Points, in no order, along strands that fork, close into loops and pass close to each other.
Points whose rows are less than 73.7 apart are linked; no others are. Some points are linked to none.
<1241>: [ -5  -9  13  27  29  21  16  13 -20   1 -12  20  27   0  -1  -6  -7  -2
 -14   7  -2  -8  -2 -32 -27  19  28   0 -29 -24  -8]
<1081>: [ -3   1  -4 -11   4  -3 -26 -28  -4 -24   9 -29 -23  12  15   1  14  -7
  10 -12  -5 -20  20   1 -32  14  29  10  20  -2  10]
<630>: [ 27  11  14 -12  12  12  27 -17   1   0  27  11  -2 -10 -15 -18  18  23
   1  -3 -10 -27 -10  11  41 -35  13  -6  -6  17  -2]
<680>: [ 13  -2  -7 -16 -10  11  17 -21 -12  25  -6 -11 -13  31 -35  16  -2  27
 -14   2   6 -14   8   4   8 -11 -20  -6  -6  22   8]
<1513>: [ 15  10 -18  13  26  -4  17 -36 -13 -34  21  18   5  14  -6 -16   0  12
  16   9   3  38  28  20  17  11  -8   3  13   7   8]
<223>: [  5  12 -56  28 -16  -1 -10  28  11   6  12 -24  -5 -32 -34 -17  -8  -3
 -10 -15  21 -25 -22  12  34  -6 -17  24 -17  23 -10]
<1425>: [ 10  -4 -26  13  11 -26  -2 -15  -4  36  38 -18 -22  36   4   5 -12  18
 -21 -18  24 -11   1   2  47  -1 -18 -10  -2   6 -29]
<141>: [  0  23  11  15  31  -2   3 -29   5 -26  29  27   1  39  21 -12  20  -4
  18  -8   2  20   3   4  22  27  18  -3   1 -25  -7]
<1180>: [-12  14 -13 -15  22 -16   2 -15 -20 -23   0  -2  -9  44  28  30  28  24
  15   1   2   0  19  12  -8  15 -18  21  -4 -15 -17]
<1283>: [ -3  25 -15  -1  -3  -4 -20   8  24  -5  46 -10  -5 -32  15  -5 -21  11
   2   5  -4 -30 -18   2  24 -26  13 -17 -11  36  -9]
<1428>: [ -9  -4 -21 -32  13 -20   8 -22  -8 -17  33  19   7  -5   0  -8 -14  -6
 -10  32  32  24 -21 -13   4 -28  -8 -21  -3  19  20]
<306>: [ -2  10  49  -1  24  17  23  -3 -22  -1   4 -28   8 -31 -19  -3  -4   8
 -19   4   6   1  -2   5  -3  12 -13 -15 -28 -43 -21]
<265>: [-11  -9 -33  -5 -23 -32   8  34  16   8   0  29  -7 -36  17  12 -10 -24
 -13 -19  24  22  -5  -2  22 -10 -10 -32 -18  18   2]
<788>: [  8  25  45   7  14  22  -1  12 -10 -22  -5 -40   3 -26   5 -12 -19  13
 -21   2  -9 -25 -25  10   2  23   3  10 -19 -28   3]
<1605>: [ 14  16  20  -5   6  41  16   4  14 -21  -5 -14  -3  14 -22 -10  21  27
 -17  12  -9 -25  -5   3  16  -1   3 -14  -1  16  15]
<1469>: [-13  -7  38 -12  -6  -2  -9  34  21  30 -19  12  10  -9 -21 -14   8 -29
  12  15 -13  16  -8  -7  10 -26 -21 -15  18 -24   6]
<1311>: [ -3  -1 -12   6  20   9  30  21  -8 -13 -25  24  23  23 -18  -5  -6  27
   0  -5 -11  -7  -3 -23 -42   9  17  -3   1  13   1]
<611>: [-11   7   9  13   9 -13  20  34   5  15 -29  23  27  12 -18  -6   2   3
   4  12   3  -5   1 -28 -39  -6  24 -13  14   9   6]
<579>: [ -3  -4  -9  20  14   2  25  24   6  -3 -37  22   7   1 -19   7   5  -5
  13  21 -13  14  12 -13 -28  28 -16 -11 -20 -27 -12]
<1158>: [-10 -13 -21 -15 -22 -17   2  23   7  20 -27  36  10   1   7  14 -15  -3
  22  -4  -6   5  -9  -7 -33   1 -18   1   4  17  -3]
<907>: [ 12   7  -3  -7  29 -10  26 -26   2 -22  42  37  11   4  -4 -32  -3  10
   1  14   5  16  -7  15  34 -26 -12  -4   5  15   5]
<1309>: [  5   7 -40  -5 -18 -18  -2   6   2  -1  19  -7  -9  -9  12  19 -17   5
   3 -22  -7   1  17  10  -7   6  13  -3 -13  33 -13]
<1523>: [-18  -6 -34 -13   3 -20   5 -24  -9  -1  29  17   2  13  -1  -3 -24   5
 -11  26  30  33  -7 -10  -5 -12 -44 -15  11  16  21]
<316>: [  6 -12  -4 -13 -18  -9   1  23  13  16 -31  21   2   1 -11  29 -12  -4
  18 -24 -19  26   8   1 -12 -12 -32  -4  -1   2  -5]
<434>: [  7   9  17  15  16  11 -14 -16  21 -40  16 -13 -17  18  56  -5  29   1
  16 -19  10 -33   3  -2  -5  33  19  17  10 -21  -4]
<856>: [ 42  18  -2  14   4  23  15   0   5   1   9  -2  -8 -15 -20  -4   1  29
 -10  -8   0 -35  -3  13  37 -35  12 -12 -12  30 -10]
<1475>: [  2 -10 -13  -4  12   6  -1  -2 -12 -38  -4 -10  -6   7  49  12  39   5
  17  11   8 -25  21   2  -8  30  13  43 -13 -10 -12]
<1191>: [-21 -13  -5  -4  -3  -5  19   5 -26   7  -1  37  28  11 -18 -24   7  -8
   1  28  16  23 -15 -13 -14  -6  -3 -28  20   8   9]
<185>: [  5  -8  -6  18  -9   1 -11  17  17  -7 -42 -27 -20  -5   9 -14 -14 -18
   7  20 -34  -5 -30 -15 -14   9   5  20   0 -22  17]
<28>: [ -1  -4  -4 -28 -26 -11 -32  16   9  21   4  -8 -10  12  10  33  22 -23
  13 -45   4  23  26  17   3 -26   1   3  13  -5  -7]
<270>: [ 19  -3  26  18  14  14   3   0  -1  -6 -11 -48  -5 -33 -42 -12  -6  14
 -16  10  -3 -34 -14 -10  -1 -42  20  -4  16   0   0]
<171>: [ -4 -12  -7   7   3  -3  31  11   2  -6 -43  17  -3  10 -31  27  10  19
   1  -3  -7  24  25  -5 -22   8 -40  -9  -5 -13  -7]
<1543>: [-17  -3  33 -10 -16 -24  -4  11  -9  23 -12  11   9 -35  -5  -9 -10  -3
  -5   8   7 -14 -12 -16 -11  -8  17 -13  21   8   5]
<1604>: [  5  34  -6  -6  11 -10  -8 -14  16 -17  18   4 -19  37  34  11   3  30
  27 -25  -3 -10  -1   0  -1   7  15  -8  23   2 -20]
<984>: [ 14 -23   2   5 -19   2  -9  31  23 -19 -51 -22  -5   6  -3  24  27   4
  -3   2 -16  12 -10   3 -29   1  -4  10  16 -18  11]
<947>: [-23  -4 -11  -5  -9   9  19   5 -28  17 -19  26  23  33 -18  -4  10  -5
   5  13   6  22 -10  -7 -29  10 -17 -20   7   2   7]
<461>: [ 13  13 -36  18 -16   0 -17  17  24  -8 -13 -17 -12 -18   0   8 -40   1
   7   1 -34  -6 -11  12  -7 -11  -6  -1  -9  29  -8]
<254>: [-14  19 -20  10  17   7  12 -24  18 -17  22  33  17  49  19 -19  10   9
  -5 -18 -12   3 -24  27  -6  -3  26  25  21   8  19]
<806>: [  4 -21 -16 -10  20 -19   2 -31  -7 -24  28  31  28  17  -5   0  -9  -1
   1 -14   3  33   1  16   0  -6  34  20  13  25  12]
<295>: [ -7   9  50  -1  15   9  15   8  -9   8  -9 -45   6 -24 -27  -2  -2   4
 -19  16 -10 -11 -19  -7   1   9   4  -1 -13 -29  -9]
<72>: [ 18 -26  28  24   2  44  -5  -1   6 -12 -17  -4  18  -3  38  -2 -22  21
 -25  13  15 -21  -3 -13 -11  26  10  23 -35 -22 -13]
<1215>: [ 13 -12  11  21 -17  -5 -47  41  27  21 -32 -13   7 -22   8  -9 -11 -16
 -11 -34 -14  22   7  12  21 -31  21  -1  17   7  -5]
<962>: [  2   1   2   3  -2  -4 -16 -10  10 -13 -19 -18 -17 -17  13  13   1  -3
  20   5 -27 -18  10   1   0  38  13  24 -12  -2  10]
<1276>: [  6  -8 -37  -6  22 -17  -1 -30   1   2  35  -2  -4  15   1   4 -33  10
 -21  27  51  35   0  -9   6 -12 -40  -3  29   4  15]
<4>: [ -3   2 -47 -24   4 -16   9  12  -6   9  37 -15 -10 -12   1   3  -9  -9
 -28  -4  44 -16 -33 -11  29 -20   2 -18 -28  19  11]
<148>: [ -1   1  47  11   3 -16  15  19   9  30 -33 -10   4 -11 -35   4  17   0
 -10  12  12 -11  14 -12   4 -21  17 -14  17 -14   7]
<1349>: [ -9  -2  45   3  -7 -13 -27  36  22  27 -40  -5   8  -8  -7  -9  -3 -20
   5   4 -24  13 -17  -6  12 -18   2   5  17 -27  16]
<77>: [ -7  13  38  -4  11   9  18 -26 -40  -4  20 -16  -6 -32 -18 -22   5  -7
  -9  10   7   3  13   7  13  18 -15 -10  -9 -32  -1]
<38>: [-19  -3  17 -20  -7  -9   6   1  -9  14   7   3   3 -31 -22  -8  -2 -11
  10  27 -14 -10 -10 -12  -3  -1   1 -11   3   5   0]
<1370>: [-14   3  33  12   3 -28   2  26   4  23 -24  21  21 -14   1 -14  -5   6
  -5   8   5 -14   7 -18 -24  -9  26 -12  26  14   4]
<410>: [ -8   9  24   0   9  21   8 -13 -40  -5  10  21  15  -9  12 -23 -23  -4
 -13 -17   4 -10 -12   4  -8  27  15  21 -30 -27   2]
<1563>: [  7  -9  -7  -5 -15  -8  -4  -4  -2 -13 -25  -4  -9 -16   8  21  12  -3
  18  -6 -16  -4  15   0 -25  22  21  17   1   8   2]
<357>: [ 15 -11  -2  -9 -26   6  -9  28   7 -23 -45 -24  -6   9   3  45  26   4
  -9  -7  -5  10   1  17 -39 -21 -21  16  20  -6   6]
<1608>: [-16 -14 -19 -10 -15 -12   2   7  -1  14 -17  32   5  -7   9  -3  -6 -18
  33  12  -9  -3  -6 -14 -23  22   2   7  -2   5  -1]
<216>: [-25 -10 -10  -9  -9  -1  18 -15 -27  19 -19  12  12  38 -15  17  12  -1
   4  -1   0  28   4  -4 -28   4 -45   2  12   5   6]
<1476>: [  6   3  33  18   0  -6   5  16   8  11 -26 -43  -3 -21 -39   1   1   4
 -12  18  -2 -16 -14 -16  -7 -33  21  -2  20  -9  12]
<206>: [  8 -11  12  -8 -17  -3  13  22   9  35 -32  13  -2   5 -36   6   8  -1
  -4   9  12   0   8  -1   4 -31   3 -26  17  -2  -1]
<1435>: [-14   3   7 -10  33  -9 -11 -35  -8 -14  47   9   4  29 -11 -33   0 -11
   6  20  12  23   7   6  21  12  13  -4  21 -18   5]
<476>: [ 13  -2 -14   4 -35   6 -30  22  17   7 -12 -32  -8  -3   3  27  15 -27
   3 -41  -3  18  16  22  -4 -27   4   6  16   7  -1]
<931>: [ -7 -14   6 -27 -23   6  -8  17  14  32   2  15  -5 -17 -26  -9  11 -25
  12  15   9   8  -6  -1  13 -41 -38 -27  17 -14  13]
<1007>: [ 30   9  -3 -12  16  -9  20 -23   2   1  48  23  -4   6  -4 -16   0  16
  -3   1  13  -8  -7  14  46 -36   4 -14  -8  20  -2]
<731>: [ -9  11  20   2  21  -1   2 -40 -31  -9  44  -2  -4  -1  -7 -33   5 -18
  -2  16   7  17  20   2  18  17  -1   0   5 -23  12]
<1136>: [  9 -12  -6 -18 -18   2  24  -5 -15  27 -11  10  -6  15 -43   5   3   5
  -4  14  15   4   5  -1   4 -22 -19 -20   6   3   6]
<1597>: [ 16  -9  15 -16 -17   2 -31  33  16  12 -29  13  10   9  -9  13 -11 -13
  36 -20 -20  34  -1  -6  10 -21 -30 -11   3  -5   8]
<369>: [ 22 -33   9  28  -4  19  -3  13  14 -19 -30 -30   2  -6  32  -6  -2   3
 -13  22   2 -10  -5 -12 -17  43   5  31 -24 -20 -14]
<1415>: [ 31 -15  18  -9  16   8  18  -6 -15  21  -1 -17  -1 -23 -44  -8  15  17
  -7   9   2 -39 -12  -9   8 -37  23 -11   1  -1  -9]
<1066>: [-19  23   7  -4  -2 -17 -26  -8  23  10  27 -11 -12 -34  -5   5  -9  -6
  30  25 -25 -15  -5   8  38 -13  -6  -2 -16   1  -8]
<1101>: [-15  -9 -24  -9  10  -5  -5 -22 -17  -6   4   5  -2  13  33 -13   2 -13
  37  -4   2 -17  11 -14 -16  29  24  33  -5   2  -4]
<1273>: [  1  -6   4  34  27   3  22  28   7   1 -29  10  20   3  -5   9  -5  -5
  -3  28  -3   0   7 -32 -28  26   8   2 -37 -26 -13]
<644>: [ -2  10  18  -2   2  33  -5 -19 -22  -2   4  -2   1   1  32 -14 -30  -7
  -3 -13  20 -22  -2  -2  -2  38  17  28 -38 -24   1]
<980>: [-11   3  29  -5  21  17  23  -4 -14  -9  11  11  14 -18 -19 -34  -4  10
 -29 -11 -22 -22 -14  -8 -14  -6  26  11   9  -2   9]
<1348>: [ -9  -3 -21 -12  36 -12  -5 -28   0 -21  28  21  28  53   8   0  -9  17
   5 -18   0  19 -11  25  -4  -6  20  28  24  14   3]
<127>: [-12  33  35  -3   9   7 -10 -13  -1   0  20 -15  -7  -6  11 -12   2  -6
   6   8 -17 -28  -2  -2  19  32  10   4 -12 -10   9]
<1489>: [-17 -19  -3 -14 -21 -36 -21   8  13  17 -16  47   2 -27  36  -3  -2 -20
  -1   2   7  14   6   1  -2  -6   3 -22   4  15   5]
<418>: [ -7  12  -5 -15   6  -7  21 -10  -6   5  25  28   6  11   1  -7 -25  35
  -9   6  -5  -6 -11  -7  12 -14 -29 -16 -13  44  -2]
<817>: [ -6   7 -27  19 -13  10 -22   8  24  25   8 -37 -11   8  -7  24 -26   3
 -16 -33 -19   1  -4   5  20 -14 -38  23 -12  19 -11]
<105>: [ 20  -8  -6  10 -22  -2  10  15   0   3 -22  -4  -5 -15 -17  10   1   6
 -11 -19   2   3  16  -5 -21 -12  33 -19  19  29  -7]
<487>: [ -8 -17 -15 -11 -22 -39 -10  -7 -10   9  -1  37   9  -8  21   3   4 -14
   8   3  17  27   5  -1 -10  -2  15 -17  11  27   4]
<1413>: [ -2  19 -23  16   3  -1 -11  -9   9  23  29 -42 -24  33   9  12 -10  24
 -19 -34  14 -15   8   6  22  -7  -9  -8  13  19 -29]
<1265>: [  1  -3 -13  -1 -14   1  15  20  10  31 -12  -5  -3  -2 -29  21 -37  21
 -18  -3 -13  -6  -9  -6   1 -17 -31  -4  -7  28  -8]
<186>: [ -5   0 -21 -12 -24  -7 -43  22  30  11  23  -2  -6 -18  -9  17 -31 -19
  24 -12 -18  16 -11  -2  23 -19 -12  10 -21  -2   2]
<132>: [  5   8 -22 -17  -5  -8 -21 -15 -14 -22  15 -29 -22  23  12  14  11 -11
   3 -20   7  -5  23  12 -40 -16  26  -3  24   7 -10]
<659>: [ 11 -14  16  11 -27 -15 -17   8  14  10 -24   7 -12 -38 -18  25  -4 -19
  16 -21 -13  21  22   4  25 -11   6  -2   1 -10  -3]
<420>: [-11   2 -15 -19 -13  15 -11   1   8   7 -21 -30  -9  38   3  24   0   0
   3  -3 -18 -11  -9   3 -43   0 -39  22   9   5  14]
<930>: [  5   3  30   0  20  33  23   4   6 -23  -6  -7   2  -5 -30 -22  13  17
 -34   3 -19 -25  -4  -9  -6  -1  23  -2   5   0  12]
<441>: [ -2   7 -47  21 -26  -2 -13  33  22   0  12 -23  -6 -35 -16   2 -28  -8
  -6 -12 -10  -3 -11  12  21  -7  -4   8 -17  27 -12]
<208>: [ -1  36 -11   4 -12   4 -19   7  29   6  14 -21  -3 -25  -5  -1 -17   7
  14  24 -23 -16 -23  11  29 -31  -5  -3 -10  27  -9]
<353>: [-16   5  15  10 -10 -28   4 -15 -40  -5  16  21   1 -47  14 -28  -9 -14
   5  11  24  29   7  -4  -5  18 -12  -3  24 -21  18]
<660>: [ 20 -24   2  29  -1   8  -6  -1  21 -43 -25 -38 -16  -7  49 -12  11  -7
  10  20  -7 -22  -4   6  -5  31 -10  30 -10  -5  -5]
<1310>: [ 31 -25  11  -6  16  -9  23  -9 -24  30   4  -5  -1 -27 -44 -15  25   5
   7  22  15 -20  -7  -6   1 -33  -3 -30   7 -15 -12]
<1039>: [ -9   2  47   9 -10   7  -4  12  -5  20 -23  -9  -4 -21 -16   7   2 -38
  -9  16  -3  17  -1  -3  -3  19 -19  -5  -8 -55   0]
<1224>: [  3  33  11  -4  13  -9   7 -23  16 -19  29  22 -10  36  12  -1  13  18
  24 -15  -4   3   1  -3  22  12  22 -10   9  -5  -5]
<408>: [ -7  -6   2 -28   0 -10   4  -8  -9   2  33   4   2 -29 -13 -14  -8   8
  -4  15  -3 -15 -12 -11  11 -22  16 -11  -3  27   6]
<271>: [  7 -41   1  26  11  32  -3 -21 -33 -18  -3  14  19  10  24  10  23   1
 -13   8   9  12  14  -7 -12  35  13   1 -36 -26 -10]
<705>: [ 21  13  12   5  -6  23  18  -1  23 -28  -5 -10  -7  22  -8  16  29  47
  -7  -5  -1 -15   6   9  22  11 -11  -9  -3  21  11]
<351>: [ 12  14   9 -24   4  32  17 -12  -5  11   6 -14  -6  28 -36  -8  18  21
  -7  21   0 -28  -4   6  24 -13 -11 -11  -5  13  14]
<983>: [ -7  -8   9  -6 -20   5 -16  14  15  17 -32  -9  -4   0   5   1  -3 -38
  18  11 -22   1 -21 -11 -14  23   2  24   2 -20  15]
<1619>: [-19   2   3  -3   5   8 -12 -25 -15   8   7  -8  -6  10  33 -16 -11 -21
  19  -1  10 -21   6 -14  -8  47  20  30 -19 -17  -1]
<1439>: [ -6  13   7 -13  -3  12   4  13   6   4  -7 -10   3  -8 -21  -9  -6   0
   5  29 -29 -17 -15  -8  -6   4   6  -5   0  11   5]
<585>: [ -9  22   3 -13  12  12   3  -1  12 -12  31  25   9  -8  20 -38 -11   5
   2   3 -27 -33 -24  -1  -8 -11  12   0   5  29  13]
<417>: [  6   1 -17  -2 -29 -10 -27  -3   1  -5   3 -38 -23  -1  10  24  15 -33
   2 -27   4  -1  22  18 -33 -20  19  -6  25   9  -3]
<973>: [-14  -8  23 -12 -25   7  -8  -4  -2  12 -26  -8  -3  11 -12  12  39 -23
   1   2   0   6   9  -1 -11  23  13  -1  16 -12  18]
<1020>: [  8   6 -18  -7  -3  12  -6   6   8 -12  39 -10  -4 -29  -3 -21 -21   4
 -20  -3  -6 -26 -13   1   7 -32  20 -19  -3  40   2]
<1179>: [ -7  -3 -37 -31   1 -29   7  -5  -3   0  31   2  -8   1   9   9 -16 -18
 -25   4  47  19 -23 -13  18 -19   5 -28 -17  17  13]
<1093>: [ -4  10  11  -1  20  10 -17 -29   3 -29  15 -11 -13  25  29 -14  23   5
  -1 -18  -6 -23  12   1 -10  30  30  16  10 -10  11]
<1077>: [ -9  -5  39  10  -8 -15 -27  23  17  26 -56  -5   3  -8   8  -4  -2  -9
  -7  -4 -13  -4   7   9 -10   1  14   7  30 -12  15]
<699>: [  3 -26   2   8  -3  53 -11 -16   5  -4 -10  -7  15  17  46   6   4  -2
  -7  23  14 -16   2 -15  -6  26  11  21 -38  -7 -14]
<597>: [  0  22 -44   9  -2 -23  -1  14   0  -7  25 -23 -16  -2  32  21 -18  14
   1 -41 -11  -7  19  18  -2   9  -7   9  -9  31 -30]
<542>: [ -9 -14  -9  -6   0   7  18   7  -6 -17 -34  -1   6  21  -8  33  23  22
  -2   6 -11   9  10   5 -21  29 -42  10 -19  -7  -5]
<952>: [  0  -9  24  11 -21 -13 -34  18  15  25 -42 -11  -4 -21  11  -2  -3 -12
 -19 -20  -7  -3  21  18  -6 -15  24  -9  34  13   3]
<1431>: [-15   9 -28  -4  -7 -22 -31   0  30   7  36   5 -21 -23  -3  13 -23  -7
  20   5 -11   1  15  10  37  -8  -7 -11 -20  -4 -14]
<1454>: [  9 -17 -20 -10 -37  -5  -8  13   4  41   9   2 -10   1 -22  16   7 -19
  -4 -18  27   5   7  10  24 -23  -7 -13  -4   3   4]
<1201>: [-10  -9 -13  -9   4  -3  -1 -11 -15  -6  11  29  12  -8  20 -26 -15  -6
  20   2 -11 -18 -10 -20 -16  25  24  17  -6  20   8]
<510>: [ -6   8  -2  -9   8  18  19  10  -8  -8 -16  13  13  14 -19  -7   1  15
  -3  12 -20  -8  -4 -11 -17  22   7  -7 -11  14   2]
<1467>: [-10 -18  -5 -12 -27 -18 -31  37  29  20  -4  25   1 -34  23   9  -5 -27
  -4 -21   3  16   2   3  19 -17   1 -21  -6  14   4]
<13>: [-10   5  49  11  10  17  21  -4 -50   8   0   8  25  -9 -15 -14  -1  -6
 -29  -8  29  19  -2  -4 -19   1   7 -18  -7 -42  -5]
<648>: [  6 -16 -13  38   9  33   4 -22 -36 -14  -4  13   3  -5  17   2  13 -10
 -11  22   2  30  25  -6 -14  33  -3 -11 -20 -36  -5]
<1405>: [  6   0  -4  37  29  26   4 -36 -35 -25  19  17   9   0  21 -21   2 -12
  -5   9  -7  34  17   5   6  32   5   3 -16 -23   7]
<499>: [  2 -10  18   4  13  -4  35   8 -12  28  -9   7   8 -13 -38 -27  29  -7
  -1  30  23   0   7 -14  -9 -28 -11 -32  22 -20  -4]
<226>: [-19   3  30  -3  26  -2  29 -13 -41  -8  23  20  26 -32  -6 -35 -19   5
 -18 -19   0   8 -19  13  -7   6   0   8 -16 -30 -12]
<422>: [  5   9  -2 -14  32 -18  -8 -33  12 -18  38  19  -1  42  -3 -19 -17  14
   8   7  20  27   1  15  34   1   1 -17  34  -7 -15]
<1365>: [  5 -17 -18 -17 -32 -23  -7   6  -2  32   9   1 -10  16   4  22  19 -20
  -1 -40  24  30  27  24  15 -24 -11  -8   7   1  -7]
<1043>: [ 29  25 -34  27  -5  18  -5  13   0  15  21 -22  -4 -19 -22 -10  -2  13
 -11  -6  15 -38 -15  20  40 -21  -2   0 -20  28 -21]
<598>: [  7 -22 -13  -8  -4 -32  -2 -23 -14 -15  19  29  23   2   0   1  -5 -11
   5   2  33  44   3   3  -2  -7  20  -9  17  28  13]
<193>: [  3  36  57  10   8  32   3  -6   2 -15  20 -16   3 -16  19 -12   8   6
 -19  -9  -9 -29 -19   8  18  21   5   7 -16 -18   8]
<96>: [-13  -7 -12 -30 -16  10  -7  13   0   3 -28  -7  -1  31  16  31  26 -19
  26  -7  -5   3  -3   2 -35   9 -26  35   2 -18   6]
<374>: [ -2  -8   2 -17 -22  -6 -31  22  23  12  -2  13  -2 -16 -16   8 -19 -28
  34   3 -31  21 -16  -8  13 -15 -19   2  -7 -13  12]
<54>: [ -3  -6 -17 -18  -4  -9  25  14  -5  18   7  16   6  -7 -18   2 -34  28
 -23  11   3 -10 -18 -17  -4 -24 -27 -22 -11  40  -8]
<775>: [ -5  26 -24  11 -10   2 -23  -2  26  11  13 -37 -20  21   9  26 -21  15
  -4 -21 -13 -11   5  16   6 -11 -23   3   1  22 -12]
<211>: [  5  14  -7  18  33   1  26 -27   3 -32  25  46  23  24  -3 -17  -3   8
   9  -3  -4  32  -1  27  26  -3 -10   6   9  11  10]
<1567>: [-12 -16 -13 -13 -13  23  -4  10   8  15 -33  -1   7  18  22  11  18 -43
  26   8  -2   6  -4 -11 -22  28  -6  29 -17 -24  -2]
<839>: [ 21  -6 -15  29 -31   7 -23  37  21   8 -31 -25  -2 -19  -9   9   6 -25
  -5 -44  -3  24   4  15  15 -27  14   7  12   7  -8]
<1008>: [-13   2  40 -10  16  -2  37  -2 -25  -5   8   6  15 -29 -25 -28 -12  21
 -26 -32   2 -14 -15   5 -14  -9  21  14   3 -23   2]
<1250>: [ 14   7 -15  23  -7  -4 -13  14  25 -20 -39 -20 -17 -12  -4   0 -19   1
   8  20 -42  -4 -16   0 -11  -6   5   6  -2   2   8]
<1471>: [ 13  -9 -21  -5   1   0   7   4 -16 -43 -26  -4 -10 -12  34  22  24   5
  19   3  -3 -22  20   0 -31  12  10  36  -4   6  -9]
<599>: [ -8  24  12  11   2  -7 -35 -13  24  -4   3 -31 -23  -3  23   6  -2  -6
  26  10 -22 -25   3   4  18  31  12  17  -6 -14   9]
<232>: [ 14 -19 -14 -20 -27  -1 -11   6   2  40  14  17 -16  -5 -14  -2  12 -21
  -5   8  34   7  -2   7  21 -46 -39 -26   8 -14  15]
<670>: [-10 -10 -45  -9 -22 -35   0  14  11   5  29   7 -15 -17   5  19 -15 -10
  -2 -21  14  18   7   4  15   4  -4 -14 -22  18 -10]
<1377>: [ 20  -5  11  25   6  15 -12  -4  28 -47   3 -29 -13  10  55  -6  26  -6
  20   7   6 -33   1   4  -7  30  -8  17  -3  -4  -2]
<1238>: [  0 -17  21  24  16  30  12  -7 -36  -9 -12  24  22  -5  11  -2 -22   9
 -26 -16  16  -6  -4 -12 -20  21  24  13 -38 -37  -5]
<1403>: [  9 -12  -8   4 -17 -18  19  -3  -7   7  -2  28 -13 -35 -18 -10   2  -6
   5  21  13  28  22  -4   5 -19 -10 -24  22  -2   2]
<182>: [  7  15 -23  26  20   5  12 -25 -25 -26  24   9   0 -11   7 -26   5   2
  13  20  -5  43  29   3  12  35   2  11  15 -11  10]
<571>: [ -5  29 -10 -13  11 -11 -13  -8   0 -16   3 -19 -25  36  40  36   7  32
   7 -11  -5 -17  13  12 -15  -1 -14  12  14  -4 -26]
<792>: [-31  -3  -6 -24   2  -1  -5 -19  -9  24  -6 -10  -4  45   2  31   9   6
  -1  -4 -17   1   5 -10 -30   5 -42  20   5   3   3]
<290>: [ -1   0 -18  -6  43  -9  -9 -34   6 -18  41  10  12  37   0 -12 -34  19
  -1  16  35  32  -1  10  17  -3 -29  -7  42  -1  -2]
<401>: [ 12  -1 -20  18 -19  13  -8  19  21  14 -28 -28 -10   0 -25  27 -29  18
 -16 -19 -27  14  -9   4  12 -23 -28  15 -12  12  -7]
<769>: [  1  28  -3   6  -5   2   9  -5  13  21  30  -2  -2  16  14   7 -30  31
 -18 -13  -3 -22 -10 -10  20 -18 -26 -13   0  53  -5]
<879>: [  0   7   2  -9   2  16  15 -10  -2 -22 -10 -14   3  37   2  21  30  41
  -8  -4  -4  -4  11   9  -4  22 -24   2 -10  17   6]
<719>: [  0 -14  20   1   1 -12  21 -23 -30  -9  -9  21   5 -12 -25  -9   9   2
   1  -2  -1  16  19 -12   2  10  26  -8   8   4   7]
<97>: [ -2   5 -15  -4  26   5   2  -8 -10 -29   6   4   2  38  51   9  39  11
  25   2  10  -9  15   5   1  30   4  25 -20 -11 -17]
<1356>: [ -1   9  -8  12  38   8   0 -22  -5 -26  18  18   7  48  51   0  29  -1
  27 -10  13   9   1   0  12  30  20  13  -9 -29 -23]
<518>: [  4 -21  21  10 -17   7  -9  21  10  -7 -47 -19   1   2   5  15  33 -14
 -10   7  -2   2  -3  -5 -32  30  12   9  14 -19   8]
<479>: [-13  -4  33   4 -20   0  -4  -7 -14  11 -24   3  -8 -12 -13   7  16 -28
   1   5   0  11  15  -2  -3  33  -5  -2  -3 -34   9]
<1024>: [-13 -15  32   8  18 -15  29   3 -27  14  -2  27  30  -5 -19 -35  18  -2
 -13  19  28  15  -1 -17  -6 -22  11 -28  26  -5   2]

How many points has the smallest loop of links through each point below? Write 0 if it is on no loop.
<132> -> 0
<980> -> 14
<141> -> 7
<232> -> 12
<1311> -> 7
<1265> -> 0

A fork is a point with three links, a tip a point with one. Leave the first point through the second and follow the links. Name the first fork or tip that comes.
<72>; <369> -> <476>
<306>; <295> -> <97>
<96>; <420> -> <1605>
<1201>; <1608> -> <38>
<418>; <54> -> <1425>
<630>; <1007> -> <271>
<670>; <265> -> <254>

A piece is two or more points that can be reached from each other along the links. Count, over all rows, the pieces, the separate loops (a circle has one, a figure eight two, a Y none), the forks (points with three links) and the tips (points with one).
pieces -> 6
loops -> 4
forks -> 5
